Points on a hilly landscape, in no order, each with its height.
A ball rolls from a point to whichever of its 2 nearest points has the largest drop for the distance, and stops where none of them is lower. Distance is the straight distance between rows; heights are no part of it.
sog h=390: [175  99 132 111 107 139 119 138 107 143 152 115 118 166 135  99 139 158
 146 128 135 119 125 194 146 111  97 123 180 155]
Mosip h=211: [107 132 156 121 109  91 185 101 120 139  91 130 121 101  88  99 165 159
 124 110 117 123 141 113 123  71 147 108  99 117]
pefat h=590: [161 127 117 139  98  62 124 189 162 154  94  77 143 141 158 128 111 156
 108 171  93 105 167 130 121 135 116 115 132 131]
mur h=431: [127 168 127 115 136 159 129  96 157 118 152 148  95 139 150 109 160 176
 149 118  93 100 162  95 141  69 112 144 143 134]
zipap h=169: [171 144 141 162 128 115 112 124 178  67 111  97 149 160 110 127 140 172
 112 164 122 114 104 119 117 144  94 131 166 198]
Rekiz h=301: [161 160 142 118 143  90 172 120  84 149 128 136 119 128 131  88 144  83
 172 101 170 113 119 179 133  96 157 119 179 127]
dava h=208: [160 125  95 151 119 134  52 211 158 142 144 101 155 115 190  81 122  92
 121 156 113  86 121 134 114 144  73 114 102  57]
Debe h=617: [ 99  82 114 127 120 129 158 179 173 129 163 132 121 149 149 142  84 117
  99 174 101 113  99 141 117 126 129 159  67 146]
Gabi h=475: [106 146 153 129 114 161 157  94 130 115 124 149 164  84  81 133 143 115
  98  95 165 117  72 107 101  68  95  74 139  88]
vekem h=488: [111 181  95  83 125 144 166  56  93 131 119 133 134  92 119 138 140  87
 146 127 180 121 121 110 143  93 110 132 194 102]
vuno h=295: [151 109 111 132 146 139 144 149  90  84 109 152 134 125 128 159 106 131
 152 160 208 144 146 106 169 179 141 106 133 160]
zom h=213: [155 120 121 153 115 109 104 150 148 204 133 148 140 160 144  73 110 157
 131 136  99 175 164 144 150  74 149 133 108 129]
bepof h=415: [188 122 151 142  89  79 164 165 111 159  99  77 139 154 128  83 119 148
 145 121 147 132 144 167 123 138  79  85 119 118]
Mos h=55: [ 74 141 126 128 136 108 156  67  81 166  89 110 155 155  97 129 146 137
 157 110 143 138 107 138 150  95 145 177 175 129]
Tevi h=376: [152 109 121 125 115 116  83 140 117 151 107 112  99 168 165 105 131 126
 130 143 111 142 143 180 140 159 140 130 213 168]
der h=322: [149 158 136 117 130  85 125 118 122 167 119 150  94 122 159 131  72  80
 117 138 140 170 182 127 165 120 201 138 131 104]
Sed h=353: [128 150  95 111 147  98 144 168 160 185 112 125 121 129 177 127 118 121
 150 192  92  70 157 123 119  88 136 165 124 119]
Rud h=518: [104 119 101 129 156 163  94  96 115  60 126 160 141 114 145 137 115  87
 102 142 148 135  65  99 109 177 139 134 158 155]
nugu h=492: [147  84 147 141 114 127 153 142 137 117 134  86 131 132 100 117 106 123
 107 132 116 110  62 173  83 157  88 109  96 136]
simam h=183: [112 122 151 109 120  50 151  82  98 164  83 138 122  49  85 157 163 154
 133 130 153 142 147 107 142  59 160 153 110 122]
reset h=259: [135 149 141 157 124 148 125 108 137  59  92 151 121 127 106 158 115 165
 117 114 160 149 163  72 173 134 167 106 147 132]
zivob h=358: [136 147 150 129  98 106  81 117 129 130  91 103 112 148 128 142 143 150
 103 150 117 139 150 113 123 146 156  99 193 163]
kib h=342: [129 126  96  79 149 134 179  98  80  73 121 164 140 125  72 186 104  76
 147  58 193 162 169 122 159 177 111 133 149 138]
Pud h=250: [129 126 164 103 138 152 114  89  79 178 140 124  99 163 103 156 152 144
 170 145 165 123 129 197 138 108 115 170 101 122]
Buvis h=308: [ 86 127 110 129 109 133  85 165 175 188 130 106 107 154 150 151 105 145
 121 188  95 132 143  95 111 129  87 151  86 118]
zunup h=212: [103 165 120 132 115 178 156 146 105 134 189 128 134 139 116 136  96  68
 136 109 171 153 132 122 155 161 185  92  95  95]
pev h=261: [153 132 153 146 141 144 156  91 155 184 110 132  95 125  98 123 119 161
 144 108  69 160 145 145 106  78 148 133 106 122]
nebe h=217: [145 147  92  94 152 238 125  97  93 108 146 143 117 167 117 147 118  87
 177  99 160 163 132 155 148 173 136 146 117  99]
talup h=355: [147 100 148 165 127  99 108 119 150 128 152 136 167 115 101  92 125 161
  88  93  67 124 154  86 105  82  68 107  75  99]
Kirig h=505: [113 194  87 120 124 101 181 120  84 152 181 161 117  68 119 103 145  89
 187  83 201 148 175  93 180 107 126 118 150 120]
vuzes h=402: [174 196 124 141 121  84 215 180 148 138 175 134 189 137 148  84 126  94
 153 119 133 127 151 118 119 140 132  69 131 150]
Lunav h=236: [117 135 203 108 102 108 190 104 130  90 110 127  75 123  73 120 149 131
 103 104 144 141 143 112 100 116 119  81  73 138]
kat h=82: [ 88 107 136 125 152 123 137  64  81 148  85 141 173 124  81 185 141 122
 127  63 128 149 121 162 152  94 178 190 196 118]
bupen h=227: [130 165 140 107 140  83 177 136 145 162 127 113 127 129 139  95 166 106
 135 121  60  78 142 129  66  94 136 110 138 127]
radu h=140: [157 100 106 120 108 169 122 102 168  78 154 135  87 141 149 106 119 163
 107 126  96 163 124 140 136 142 113 145 145 178]
mivev h=216: [105 132  90 151 116 206  91 182 163  71 188 131 127 114 122 176 103 113
 109 111 144 163 116 102 147 194 171 103 135 137]
zat h=231: [105 106 137  90 114 167 128  66 100 102 109 147 106 107 109 181 171 152
 114  40 131 128 156 159 154 105 129 153 190 102]
zako h=283: [157 155 109 138 111 202 140 128 159  67 160 166 140 107 101 141 151 159
 122 114 151 164 135  62 139 127 149  74 147 153]
beref h=160: [154 155  97 131 145 178 136 138 151 132 194 133 122 116 125 178  95  98
 143 105 124 135 109 126 121 140  97 100 211 156]
rep h=276: [126 100 127 106 147 130 113 153  99 121 126 153  91 115 158 180  88 131
 140 177 182 131 142  98 145 168 100 134  96 145]
Befon h=387: [164 195 149 152 158 107 183 152 120 127 127 156 149 156 160  82 129  84
 170 134 157 144 133 118 115 159 182  95 124 151]
suma h=605: [148 117 145 127 136  83 148 142 169  99 143  98 149 150 123 131 135 159
 103 165  75  75 134 112 106 123  60 148  90 160]
zovo h=373: [ 94 114 133 142 112 139  83  95 120 101  93 113 136 121 151 102 110  97
  75 135 117 120  99 145 157 139 202 138 144  90]
fize h=362: [ 65  68 133 160 144 136  99 132 136 124  91 117 115  93 151 146  95 104
  91 130  94 101  79 176 145 135 180 174 140 100]
lebu h=341: [116 140 106 115 142  90 110 134 120 194  99 141 116 134 187 107 109 109
 147 173 127 128 159 136 158 100 170 175 154 118]
Lovop h=177: [132  90 178 130 149  93 150 145 113  91 125 147 115 123 131 127 138 137
 123 129 129  78 117 152 120 121 134 118 136 167]
fol h=282: [125 145 154 142 157  87 158 124 114 149 111 144 137 145  88 126 148 105
 137  92 124 122 118 140  95  92 174 106 208 160]
leval h=529: [122 123 111 108 141 182 109 109  88 144 157 191 109 126 127 168 149 162
 168  90 173 156 154 127 148  94 147 164  82  99]
zagi h=79: [ 85 140 126 120 117 107 142  66 125 183 102  93 156 140 122 103 139 129
 121 159  84 118  97 142 114 112 114 147 145 128]
zov h=292: [ 54  79 148 101 177 102 118  99  92 186 117 150 112 125 104 159 169  98
 141 126  77 136 151 195 162 131 198 183 120 129]
bitad h=232: [133 145 136 117 118 137 157 150 116 160 179 141  98 142 130 145  90 106
 149 137 173 140 148 149 158 115 166 131  57 101]
Mevo h=476: [ 98  84  97 104 116 153 126 117  97 123  94 151 101  53 138 145 115 140
 120 111 133 154 106  80 113 133 151 106 126 101]
tol h=385: [ 83 137 108 173  93 154  55 141 163 102 152 104 141 151 133 122 103 136
  83 136 141 146  95 133 146 146 176 126 133 119]
deg h=487: [ 89 103 115 119 101 110 142 130  77 132  70 118 112 115  96 142 130 147
 134 103 155 177 131  92 129 144 179 107 134 121]
Lav h=263: [112 134 132 116 103 153 119 125 105 124 156 144  99 180 123 138 137 187
 158 125 162 173 163  90 159 135  92 126  97 156]
fised h=553: [106  89 183 117 120 141  89  98  63 129 103 153 103 121  94 143 183 179
 144  93 157 141 142 142 141 116 118 123 126 126]
sutuf h=464: [123 110 125 119 105 160 128 122 126 116 162 165 134  76 116 131 114 137
 106 108 140 131 103  84 104 110 107  74 107 110]
siz h=258: [ 97  98 121  73 117 138 135  41  93 111 100 147  95  82 130 140 126 117
 108  81 109 151 160 132 169 113 156 178 138  84]
kubiz h=284: [166 117 167  98 141 150 153  75 104 117 116 163  48 108  94 145 150 134
 165  79 171 153 156 167 136 100  72 145 144 129]
Pova h=323: [165 148  96 155 137 135 161 173 140 130  74  88 130 122 150 106 125 169
 189 166 146 100 140  93 137 136  99 108 116 111]
gotut h=540: [102 109 144  98 129 156 112  82  53 140 123 172 102  96  94 165 175 141
 167  43 180 152 134 155 141  92 127 166 100  76]
laz h=333: [ 91  89 147 157 164 151  80  73 143 167 101 161 126 105 141 195  91 129
 104  96  81 168 119 146 144 119 147 192 152 118]
nus h=203: [ 87  93 117 109 125 143  99 131  85 107  95 138 132 137  94 188 102 133
 126  49 137 152 171 137 179 151 177 160 127  85]
lif h=544: [171 142 108  95  82 130 150 175 118 141 167 125 152 167 151  81 140 112
 133 153 143 182 103 120  88 183 120  70 102 171]
gelod h=254: [132 142 125  92 134 128 153 158 126 140 194 146 124 140 148 160  97 115
 150 184 176 117 141 109 153 128 107 138  86 152]
Lodo h=165: [ 66 113 106  97 157 144 103 123  97  83 140 167 139 141 122 179  69  61
  99  65 123 123 150 123 156 164 179 162 119 101]
zerep h=498: [ 80  85  82 127 145 141  88 163  70 133  73 149 139 142 122 168 135 140
 151 132 158 166 126  96 125 161 181 139 139 131]
zal h=611: [104  89 122 121 131  82 163 125 168 123 139 143 136 139 129 157 102 159
  91 179  87 127 132 106 116 120 110 157  93 193]
leki h=262: [164 128 183  85 114 148 182  93 124 129 108 131  59 124  63 157 180 158
 150 122 154 146 152 158 102 101  98 109  97 139]
pude h=311: [175 135  97 143 133 132 166 155 112 123 105 132 134 137 182  79 109 139
 179 174 187 138 147 129 185 165 131 124 118 142]
Mego h=574: [147  89 138 118 138 111  60 112 103 204  87 155 139  83 121 130 151 161
 121 161 104 144 134 138 118  97 141 119 171 138]
gelo h=195: [105 116 103  92 154 176 104 125  98 134 133 145 110 160 113 200  77  63
 133 103 136 155 142 145 126 181 151 157 122 107]
Padek h=554: [176  84 108 122  75 130 130 168 125 138 149 115 137 140 127  76 120 158
 122 138 128 177 111 127  99 161  71  77  72 147]
bave h=419: [104 124 127 148 138 121  86 131 133 112  97  91 131 113 162  99 128 138
 129 161 117  66  81 126 114 153  74 144 127 117]
Gufa h=507: [ 76  82 147 125 108  85 144 132  97 122  98 110 120 111 155 115  88 122
 105 161 152 105 100 127 146 154 122 135  77 118]
doma h=299: [111 126 109  75 132  95  91  83  94 152 107 147 103 163 141 125  95  71
 120 131 127 179 205 146 177 148 181 196 117 113]
nadu h=594: [136 146  84 167 132  94 104 186 165 122 160  82 194 111 116 115 120  98
  99 119 104  99  75 109  58 152 108  85 148 118]
reli h=248: [115 189 145 144 132 104 169 109 166 125 142  97 162 178 109  89 153  99
 116 116  75 100  93 119  64 114 109 115 144 153]
foga h=264: [146 168 179 103 108 114 178 140 110 105 110 145  88 130  95  90 184 101
 140  93 171 145 148 109  89 115 143  52 115 136]
rek h=363: [131 206 112 109 135 135 152 153 159 144 135 114 123 137 183 136 108  95
 146 193 123  88 142  94 128 132 155 125 115 107]
ludum h=496: [114 184  77 115 133 123 184 132 102 143 142 135 149  82 151  94 139 104
 175 119 172 106 145  88 167 116 122 104 200 123]
Lefi h=116: [135 132 104 174 124 149 123  87 168  81 153 133 146 150 139  83  82 134
 111 129 134 170  90 115 138 157 106 137 122 159]
lage h=287: [151 137 121 110 101 130 198 144  99  69 127 149 129 149 114  78 165 110
 131 101 178 160 124 116 116 157 170  60 144 165]
lunu h=219: [ 72 103 115 124 169 147 117  90 102 103  76 159 141 149 102 144 170 124
 122 112  87 142 120 122 113 144 219 159 142 148]
nuvon h=187: [176 161 128 160 166 186 133 180 172 107 199 151 144 120 146 148 107 118
 150 134 129 107 131 116 162 125 142 112 160 153]
kesap h=515: [110 141 189 146 130  59 125 121  90 165  82 105 140 120 160 100 101 106
 132 151 156 103 124 136 158 120 142 140 114  95]
zedo h=324: [ 60 134 103 145 108 104 108 160 149 165 114  85 101 140 149 162  83 130
 114 148 109 139 127 106 123 149 140 135 152 129]
mekik h=349: [ 60  60 158 153 144 129 109 100 142 130 115 122 110  91 141 192 108 145
  97 103  88 114  97 172 145 148 106 173 149 132]
fom h=360: [166 175 164  95 103 106 118 102 137 178 155 124 113 130 104 110 177 144
 129 129 119 105 173 159 118  54 115 112 142 124]
fid h=526: [114 140 119 121 116 131 104 142 138  98 150 136 135 135 170  92 127  75
  92 158 122 127  69 106  77 172 156 102 119 154]
nifa h=444: [147 169 106 168 116 134 144 123 143 110 137 114 180  99 140  68 112 117
 132 128 152 117 122  79 148 138  55  89 130 112]
keve h=336: [128 145 202 117 112  87 106 113 131 194 151 105 120 146 115 128 153 132
 102 145  79  99 166 188 138  97 145 119 133 132]
roz h=196: [ 53  91 104  96 159 118 140 124  91  98 112 160 124 159 107 161 125  88
 111  79  88 121 148 151 131 145 218 175 121 131]
dezi h=428: [133 117  99 121 134 123 128 137 105 121 100 110 112 115 188  41 140 116
 163 141 121 103  86 115  95 169  64 121 118 118]
pupod h=178: [155  98 125 150 156 149  44 162 164 127 152 121 132 149 167  61 132 110
 132 154  86 110  88 161  87 145  64 157 106 138]
tovi h=176: [176 146 147 159 159 123  69 158 149  70 142 103 183 144 130  86 164 138
 118 145 123  71  99  95  97 140  41 117 118 127]
rudem h=486: [143 109 136 145 116 188 140 146 157  81 168  93 137 144 105 166 107 139
 111 131 146 105  48 183 127 145 119 133 122 132]
Riv h=202: [141 177 106 185 130 154 115 158 199  51 126  81 155  88  93 139 133 160
 124 130 159 105  85  80 102 156 104  85 124 122]
Mig h=151: [100  82 134 141 162  69 138 107 108 187 106 178 133  87 122 139 132 168
 145 128 117 146 147 134 151  59 162 186 102 141]
sino h=340: [ 94 162 107 142 106 102 121 118 124 129 118 104 105 151 130 137  96 118
 124  99 127 172 145  89 134 164 142 106 199 150]
gilog h=313: [ 93  81 111 139 153 158  87 114 140 120  75 172 127 114 148 219 101 157
 101 119 122 163 146 109 154 147 163 191 130 119]
sak h=141: [126  87 142 146 106 175  98 117 105 119 119 118 125 164  79 155 143 143
 110  87 129 160 102 182 117 147 177 104 159 131]
tarig h=147: [127 131 196 129 158 130 152 127  97  59 141 172 101 137 122 117 142 121
 141 106 175 100 135 106 137 123 132 117  99 147]
rem h=420: [162 144 168 127 137  72 173 203 127 107 129 135 142 119 110 126 151 124
 135 120 138 103 145  65  66 137  99  53  94 143]
beso h=134: [124 153 103 180 136 199 106  92 169  48 132 102 122 137 120 124  91 124
 129 124 167 160  76 135 153 189 141 147 119 122]
bim h=200: [157 148 117 140 113 141 112 162 168  69 125  74 176 118  87 139 174 169
 104 140 135  76 102  90  86 124  59  84 125 109]
zuro h=194: [117  69 107 112 102 121 139 156 138 155 115 137  82 149 167  77 134 127
 122 142  80 170 142 162 110 148 166 127 112 157]
Busu h=325: [133 147 127 104 127 143 184 104 115  74 179 166 139 131  81 204 101  99
 109 107 196 153 154 109 164 152 122 117 134 156]
vivi h=598: [169 127 126 119 137  62 145 168 148 152 114  85 144 137 154 123 157 138
 117 167  54  83 193 112  78 127  78 131  84  99]
Nito h=332: [149 154  84 144 112 159 178 165 139 160 138  93 119 110 124 150 101 174
 182 147 166 137 162 104 172 132  97 104 117 112]
binek h=572: [108  81  95 131  68  91  77 194 144 157 117  77 141 113 124 109 146 159
  88 140  88 141 117 125  75 162 109  82 113 123]
taka h=72: [119 138 118  95 135  90 133  64  75 137  81 138 154  83  67 180 137 101
 146  48 177 179 150 131 174  70 163 187 178  91]
Fubo h=435: [161 176 113 175 112  91 146 129 180  60 126  61 191 124 120  74 123 106
  98 135 150 107  91 111 107 173  56  93 137 119]
voda h=479: [155 126 152 125 127 181 100 165 188  85 159  88 119 146 136 144 143 155
 112 177  93  71  73 161 116 133 109 159  97 141]
Ful h=622: [133 104 101 132 133 139  95 211 187 161 179 130 162 152 157 128  98  75
 114 192 114 115  93 125  98 132  93 146  80 124]
Piz h=288: [107 117 138 126 108 158  78 164 144 154 166 119  98 172 133 142 133 182
 146 135  97 148 134 105 115 128  66 137  94 155]
dag h=562: [180  86 103 115  78 101 114 167 133 127 124  78 147 120 111 104 159 167
  93 138  97 138 147 104  76 153  46  75  91 110]
vibig h=412: [104 124 107 120 122 152 120 126 101 110 117  96 131 132 160 141 120 134
 146 170 178  76  84 145 157 149  89 146 148 118]
Femul h=185: [158 126 111 136 101 176  88 133 183 150 154 144 135 172 161  71 118 128
 101 171  96 167 123 142 125 109 154 138  88 125]
Zavo h=469: [140 145 144  90 105 145 116 205 188  91 187 107 103 160 187 114 125 106
  95 174  87  81 113 129 132 143 134 151 104 140]
Dal h=482: [136 166  96 117 105 138 192  98 138 133 108 109 175 101  97 123 136 118
 122 141 159 102  87 119 114  85 108  93 167 104]
Bip h=499: [ 91  73 163 116 110 108 184 100 119 120  95 100  87 104 104 140 128 140
 109 152 103 120  96 151 107 172 104 120  76 153]
fefo h=277: [ 86  96 133  91 132 115 127  53 105 164 104 141  98 115 142 127 113 115
 117 152 106 167 147 148 164 123 142 193 101 119]
Vasog h=393: [173 131 141  96 121 134 146 149 127 144 191 109 165 130 101 153 126 113
 114 155 141  82  96 136  90 113  43 108 111 119]
zot h=564: [118  97 174 125 139 140  94  62 105 167  92 161 127 109 102 105 205 178
 138 134  98 149 135 151 135 100 134 129 130 147]
dutos h=525: [109 156 174 186 116  94  94 158 123 149 110 120 147 126 166  91  81 113
 121 135 150 140 127  88 163 146 137 100  90  82]
Tud h=455: [104 173 138  95  85 128 124 155 165 110 149 103  92 173 180  92 164 150
 112 160  84 115 155 100 116 140 152 123 102 152]
Teka h=453: [105 115  97 154 125 132 129 154 132 110 166 126 189 103 123 121 106 148
 121 122 145  97  79  83 115 124  56 100 106 121]
gaku h=404: [144 145 138 104 128 141 150 150  91 136 168 114 160 132 115 150 134 107
 150 153 203  76  82 153 127 126  95 100 155 128]
Vuk h=168: [129 107 123 100  95 150 158 131 127  92 166 128  72 157 136 100 127 121
 112 107 108 150 131 142 119 156 158 116 120 156]
moza h=397: [ 60  77 125 134 122 136  66 145 125  91 169 152  95 143 179  84 135 141
 109 105 102 121 114 125 142 139 101 153 131 159]
Ludun h=228: [116 118 150 113 159 116 126 135 132 155 153 166 115 157 131 145 148 122
 127 162 112 104 154 177 138  86 206 176  97 147]
repov h=204: [151 133 113 108 153  93 137 116  91 159 154 180 116 106 110 154 154 113
 149 143 172 123 131 160 120  79 186 158  96 137]
toral h=265: [110 187 165 175 166  91 158 108 144 123  84 124 145 152 112 116 118  95
 135 126 113 110 100  86  93 118 152 115 156 148]
sok h=509: [ 73  81  92 138 152 160  45 121 110 127  84 151 133 118 143 139 142 132
 119 153 125 149  79 117  97 166 143 155 151 147]
zizos h=249: [124 109 145 116 147 131 146  99 152 191 122 139 118 116  97 177 166 160
 123 152  63 130 153 187 132  87 200 145 125 140]
peki h=377: [108 105 156 144 128 119  95  98 134 122 159 157 129 111 154  67 116 136
  99  93  84 112 113 113 127 100  72 126 120 127]
pamo h=584: [131 112 125 142 123  55  95 178 127 134 126  86 168 109 146 117 138 106
  78 121  76  94 125 107  56 156  75  89 126 100]
Tezu h=215: [124  73  95 123 130 125 117 155 137 193 124 128 120 139 133  96 128 128
 138 150  76 155  98 155  66 141 106 133 108 162]
napi h=421: [110 125 116 127 142 189 114 103 129 107 146 155 114 140 168  88 141 145
 139 123 105 101 104 137 142  93 145 159 121 118]
ros h=105: [129 133 124 157 126  86 106  85 174 161 109  58 160 123 134  73 131 113
  88 139  36 103 111 164 103 134  91 143 152 112]
gom h=411: [ 86 101  90 140 139 180  73 139 125 108 145 142 116 165 186  79 124 110
 152 144 138 125  90 146 149 147 123 178 130 128]
Fuf h=319: [156 141 153 116 149  69 156 127  95 158 103 118 109 103 153  63 154 125
 177 112 127  79 146 150 128  81  85 134 151 105]
ditu h=148: [153 107 121 158 143 102  83 172 140  95 175 101 186 170 161  53 155 127
 108 128  86  81 121 131 111 127  47 147  92 103]
tupi h=175: [100 116  96 151 128 196  87 135 106  87 129 138 144 153  97 170 128 128
 135  27 137 159 127 137 147 156 184 124 177  97]
Geto h=304: [159 172 159 110 104 149 164 132 133  97 172 157 136 129  77 166 136 121
 107 130 189 157 153  88 137 120 155  68 114 152]
mazod h=182: [139 113 138 130 151 169 147  84 151 135 123 139 126 104 137 208 129 146
 120 105 113  87 103 178 125  94 116 166 193 125]
birap h=266: [170  80 104 135 102  53 135 156 116 159 109 128 150  81 160  66 101 136
 109 115 104 145 141 120 114 123  82  88 141 118]
soti h=399: [177 176 183 156 130  92 145 171 137 136 128 129 136 133 141  92 105 113
 156 115 148 146 161  81 110 162  84  61  76 115]
gapa h=583: [151 120 106 139 113  98  72 152 159 197  91  97 160 113 127 138 137 157
 101 175  72 115 142 136 101 102 141 111 168 127]
ruga h=272: [ 97  95 157  98 165 132 119  68  87 159  89 140  91 143  99 177 144 118
 144 134 110 170 156 162 131 165 153 182  91 135]
Sez h=425: [171 167 161 164  83  84 161 146 155  96  83  72 159 153 121  78 128 131
 114 125 143 121 123 134 119 153 104  72 132 115]
Zivar h=445: [107 134 115 119 131 120 118 130 175 124 118 126 112 138 168  86 173 177
 124 168  45  94 158  94 118 108 129 146 107 156]
bamu h=190: [113 142  95 102  84 204 147 150 146 101 199 117 102 152 130 136 104 103
 109 113 125 162 110 120 127 162 171 101 108 120]
nikog h=167: [176 153 119 128 107 155 135 120 180 127 156 101 147 159 158  89  90 104
 102 184 105 125 103 138 116 139 106 141  75 120]
punet h=536: [ 83 150 170 164 133 120 103 142  97 147 119 118 105 108 138 144  76 129
 154 100 168 138 142  82 184 116 135 119 117  72]
Maf h=181: [189  97  87 169 143  81 100 211 142 104 131 113 201 131 193  67 137  96
 104 153  97 111 141 130  94 153  89 127  80  64]
nused h=374: [147 175 124 119 126 127 167 155 136 121 122 124 124 165 138 138 130 118
 139 162 145 126 143 111 122 138 204 105 124 146]
pabat h=403: [171 126 150 159 125 109 117 197 124 137 131  88 152 186 148  84 139 154
 160 131 121  87 130 171 135 129  95 113 126 136]
bitin h=517: [119 168 101 108 137 148 143 102  85 124 196 199 128 109 108 140 155 112
 172  99 203 149 154  96 156  95 139 134  98 119]
Pati h=238: [148 124 118 145 126 145 133 117 139 158 149 158 108 158 123 136  99 174
 149 116 130 188 169 127 157  97 139 142 118 149]
dop h=359: [148 146  95 104 180  97 168  95  94  90 137 194 113  95  83 198 111  85
 164  55 183 142 191 125 163 123 138 168 163 141]
nur h=296: [120 135 132 133 133 174 131  90 156 107  73 118 108 140 126 224 120 180
 119 153 121 121 154 124 157 132 169 178 117 113]
Sasol h=535: [126 146  91 118  98 148 146 181 105 116 176 121 183 126 159  78 137  72
 132 151 169 124  68 125 110 184 140  66 133 139]
poma h=149: [149 180  82 162 152 186 109 113 199  73 148  99 129 123 157 140  87 103
 124 151 139 118  87 134 148 169 143 150 173 138]
raf h=239: [118 136 119 146 152 165 110  88 136  78  66 143 129 128  95 181 143 144
 119 119 125 152 115  92 111 143 189 127 171 142]
mib h=166: [127 141 108 161 161 137 123 103 177 110 108 114 126 108 149 170  78 122
 117 145 109  92  95 138 132 123 127 163 195 141]
vel h=240: [123  64  97 151 132  77  81 158 129 185 120 138 152 115 166  54 108 124
 119 126  78 148 122 123 101 121  67 134 129 123]
torod h=201: [121 127 160  95 158  89 164 148 122 141 123 125  87 121 131 162 167 121
 140 140  89  64 138 146  90 119 140 126 170 177]
neke h=112: [121  72 150 123 143 130 121  88  73 130  96 133 120 121  97 144 119 100
 110  90 123 141 110 193 136 136 177 145 173 121]
med h=184: [137 131 122 194 139 109 120 117 186  82  82  79 156 119  93 132 105 180
 117 142 128 117  82 114  99 151  86 129 123 146]
zuzo h=233: [153 133 109 111 130 198 144  91  95 154 102 118 109 152 107 151 129 135
 175 137 164 162 118 169 130 130 153 147 116  96]
tifep h=205: [137 128 171 110 141 165 169  98 139 123 103 136  81 112  94 191 186 167
 140  91 104  93 149 183 133  82 143 141 172 122]
vip h=378: [183 132 180 168 137  93 128 136 132 143 142 158 158 106 112  81 101 128
 120 104 140 142 155  84 124  98  97  79  58  93]
fug h=144: [152 175 108 130 106 111  96 135 176 112 145  99 163 152 160 105 113 133
  97 183 119 126 117  88 114 155  89 118 138 157]
karef h=207: [131 154 114 194 145 207 120 183 155  95 184 127 167  97 124 164 106 102
 132 125 160 123 130 125 178 169 179  92 168 141]
Tizi h=179: [147  97 111 119 155  80 141  99  92 180 115 162 136  67 129 123  91  97
 145 128 150 147 117 158 151  71 174 170 134 108]
Bevov h=379: [182 175 150  72 131 109 154 131 137 159 190 132 118 151 108 140 161 123
 147 162 135  96 141 139  98  86  85 137 121 162]
nav h=302: [139 120 169 121 137 138 158 105 121 121 101 129  63 111 122  93 155 161
 172  89 123 101 145 143 138  93  52 129 155 124]
gop h=280: [101 147 128 100 114 143 140  80 113  94  89 135 111 109 107 207 121 149
 109 124 162 131 168  85 162 119 169 146 116  89]
sekal h=114: [169 160 114 107 130 104 123  70  95 157  90 139 102  75  92 147 148 132
 167  95 167 188 187 119 177  62 183 167 155  94]
zenek h=328: [124 117 178 141 120 104 120 123 141 150 124 125 116  94  90 136 145 185
 120  83  90 104 168 103 119  69  55 106 119 100]
roru h=314: [ 92 118 195 111 138  92 123  93  96 186 157 132  91 110  97 152 171 119
 130  96 106 103 152 202 154  92 161 147 128 124]

Call two points neighbours if one is among the 2 nearest of the other. Go from one point of each pair to the other, from neighbour to neighbour, staying as low as possible. Name the highest point that can't be avoided.
taka and Mos: kat
ditu and Mig: pev
Mos and Lodo: nus
Mos and Mig: simam
fug and ditu: Riv
Lefi and ruga: fefo

Where does a ball stop that starts at each point below?
Teka: fug
mekik: Lodo
vuzes: Lefi
pude: Lefi
bave: ruga
